A landscape with many valleys, sampled at points; each row gives a point and its height.
From any point a ball rolls to the lowest of the 3 points nearest to it. It stops when none of these is lower. Distance is the straight distance between rows; heights are no part of it.
k_314: [-9,-13,26,2,-26,28,-17,-12,-1,-2,11,37,25]  h=6.80
k_799: [-5,-5,-13,-7,2,35,-19,-4,-6,23,-19,7,11]  h=3.33
k_30: [-12,-4,-1,13,-7,-36,32,-3,-8,-34,11,10,-7]  h=8.36
k_965: [7,-11,-2,17,32,-25,19,1,-19,-8,-11,-3,3]  h=1.90
k_680: [7,-5,2,24,17,-25,14,-9,-26,-31,15,16,-4]  h=1.18
k_76: [10,8,6,14,1,-27,9,-5,-12,-34,30,11,-11]  h=3.23
k_887: [-9,8,5,-9,-2,27,-12,-2,15,20,-11,10,9]  h=5.71
k_798: [-5,6,-3,-21,-29,29,-15,1,25,18,4,-1,-4]  h=4.45
k_894: [-11,14,4,-18,-10,14,-4,4,31,18,-6,-7,-5]  h=1.95
k_424: [4,3,-3,-5,12,-23,8,7,7,-5,-8,-21,-2]  h=2.26
k_921: [-14,13,20,-14,-18,28,-10,-4,32,18,4,12,0]  h=5.19
k_367: [11,-8,2,28,24,-22,10,-5,-29,-25,16,15,-6]  h=4.44
k_878: [-5,-18,-20,0,12,32,-20,-1,-18,26,-23,-8,7]  h=2.30
k_569: [10,14,-1,20,4,-12,-1,-11,-21,-31,35,22,-13]  h=3.78
k_550: [-8,9,10,-16,-17,29,-16,0,20,19,-1,12,4]  h=4.82
k_153: [-12,15,1,-6,-4,-23,29,7,20,2,-2,-21,-14]  h=2.71
k_589: [-3,3,-9,-16,-3,7,-8,6,15,15,-13,-18,-1]  h=1.70
k_581: [-13,-3,-13,21,0,13,1,-19,-18,-35,24,52,-6]  h=7.20
k_893: [3,-3,-19,1,-27,45,-24,-5,-16,19,-4,17,4]  h=3.56
k_541: [5,-5,4,4,-35,37,-21,-9,-12,3,14,35,14]  h=6.12
k_140: [14,-8,3,15,28,-24,0,1,-19,-16,6,-10,0]  h=8.27
k_474: [-14,10,25,-12,-10,29,-8,-5,23,17,1,23,7]  h=5.47
k_808: [0,8,-5,-17,0,-11,5,8,18,7,-7,-23,-5]  h=0.96
k_425: [-7,13,3,-10,3,-18,21,6,18,6,-10,-17,-9]  h=1.91
k_592: [0,12,-14,27,3,9,1,-15,-26,-28,29,41,-16]  h=5.60
k_6: [13,-9,2,2,14,-25,-9,7,-4,-12,3,-26,-1]  h=8.26
k_66: [1,-3,-3,5,23,-21,23,2,-4,0,-17,-5,2]  h=6.33
k_769: [-15,22,8,-9,-1,-8,27,6,23,13,-9,-12,-11]  h=3.37
k_353: [-1,4,1,6,2,-38,26,2,-2,-20,3,-10,-7]  h=7.56
k_137: [15,-3,7,26,26,-15,0,-5,-31,-23,22,12,-11]  h=5.50
k_176: [-11,-24,29,7,-46,12,-5,-8,2,-16,21,24,21]  h=6.52
k_641: [23,-18,13,15,-57,-4,8,-1,-17,-15,30,23,3]  h=6.54
k_88: [-2,-10,-15,-6,8,22,-16,5,-9,20,-23,-15,8]  h=2.96
k_606: [-3,-12,-24,-1,-4,39,-21,0,-21,25,-17,-7,7]  h=2.70
k_200: [9,-18,-4,5,25,-8,-13,4,-18,-1,-7,-25,2]  h=5.20
k_439: [2,-9,-8,0,28,-6,3,4,-7,9,-21,-15,7]  h=4.76
k_496: [-14,20,14,-12,0,12,10,1,29,21,-6,1,-6]  h=3.00
k_751: [3,4,1,3,0,-39,22,1,2,-21,11,-15,-9]  h=7.70
k_976: [-5,1,8,-8,-31,37,-24,-6,9,6,8,26,12]  h=5.57
k_249: [16,6,4,27,18,-11,0,-9,-29,-25,30,17,-14]  h=4.84
k_698: [2,0,2,9,14,-31,21,3,-7,-14,-4,-7,-2]  h=6.96
k_508: [-6,9,1,-15,-9,-14,13,10,27,7,-1,-29,-13]  h=0.85
k_984: [-6,5,-1,-7,16,26,-8,-4,3,27,-23,8,13]  h=5.87
k_459: [4,-14,16,5,-49,22,-11,-7,-7,-10,27,33,11]  h=6.17
k_600: [7,-15,-4,6,31,-10,-5,6,-16,3,-17,-20,5]  h=4.55
k_281: [5,-5,-5,-4,18,-13,-1,6,-1,4,-14,-22,4]  h=2.23
k_964: [-2,5,-9,-24,-15,-4,-3,11,28,12,-2,-28,-8]  h=0.64
k_682: [14,4,6,6,3,-34,4,0,-4,-29,29,-10,-12]  h=2.82
k_717: [-6,12,0,-12,7,1,12,4,19,16,-16,-8,2]  h=4.01
k_304: [-2,-3,-19,-16,-18,26,-23,6,10,19,-9,-6,1]  h=4.19
k_495: [9,-3,1,11,19,-32,9,3,-11,-17,5,-10,-4]  h=7.69
k_343: [-9,13,6,-11,14,9,7,3,16,20,-20,2,4]  h=5.38
k_234: [11,-2,3,-1,6,-30,2,6,1,-16,10,-24,-7]  h=8.13
k_983: [3,-14,-15,-7,7,10,-19,7,-6,13,-19,-24,5]  h=3.66
k_92: [6,-3,3,-3,-50,33,-18,-6,1,0,21,30,3]  h=5.93
k_217: [1,2,-3,4,19,-23,20,5,2,0,-18,-9,0]  h=4.93
k_777: [-1,-1,-13,-11,2,14,-13,5,5,17,-20,-14,7]  h=2.90
k_393: [2,0,-6,-14,2,-12,-4,8,13,3,-8,-28,-4]  h=1.28
k_551: [-7,8,-1,-11,14,19,-2,1,9,24,-20,4,9]  h=6.90
k_816: [5,-9,-1,16,21,-29,23,-3,-18,-22,0,7,-1]  h=6.26
k_275: [-6,11,-1,-18,-5,13,-6,2,22,20,-14,-9,0]  h=2.35

For each start below, name the point where the ball stops.
k_984: k_878
k_893: k_878
k_314: k_550

Two balls start at each pair of points below. Name the first point that both come to, or write never.
k_569 / k_459: never
k_541 / k_592: never
k_92 / k_581: never
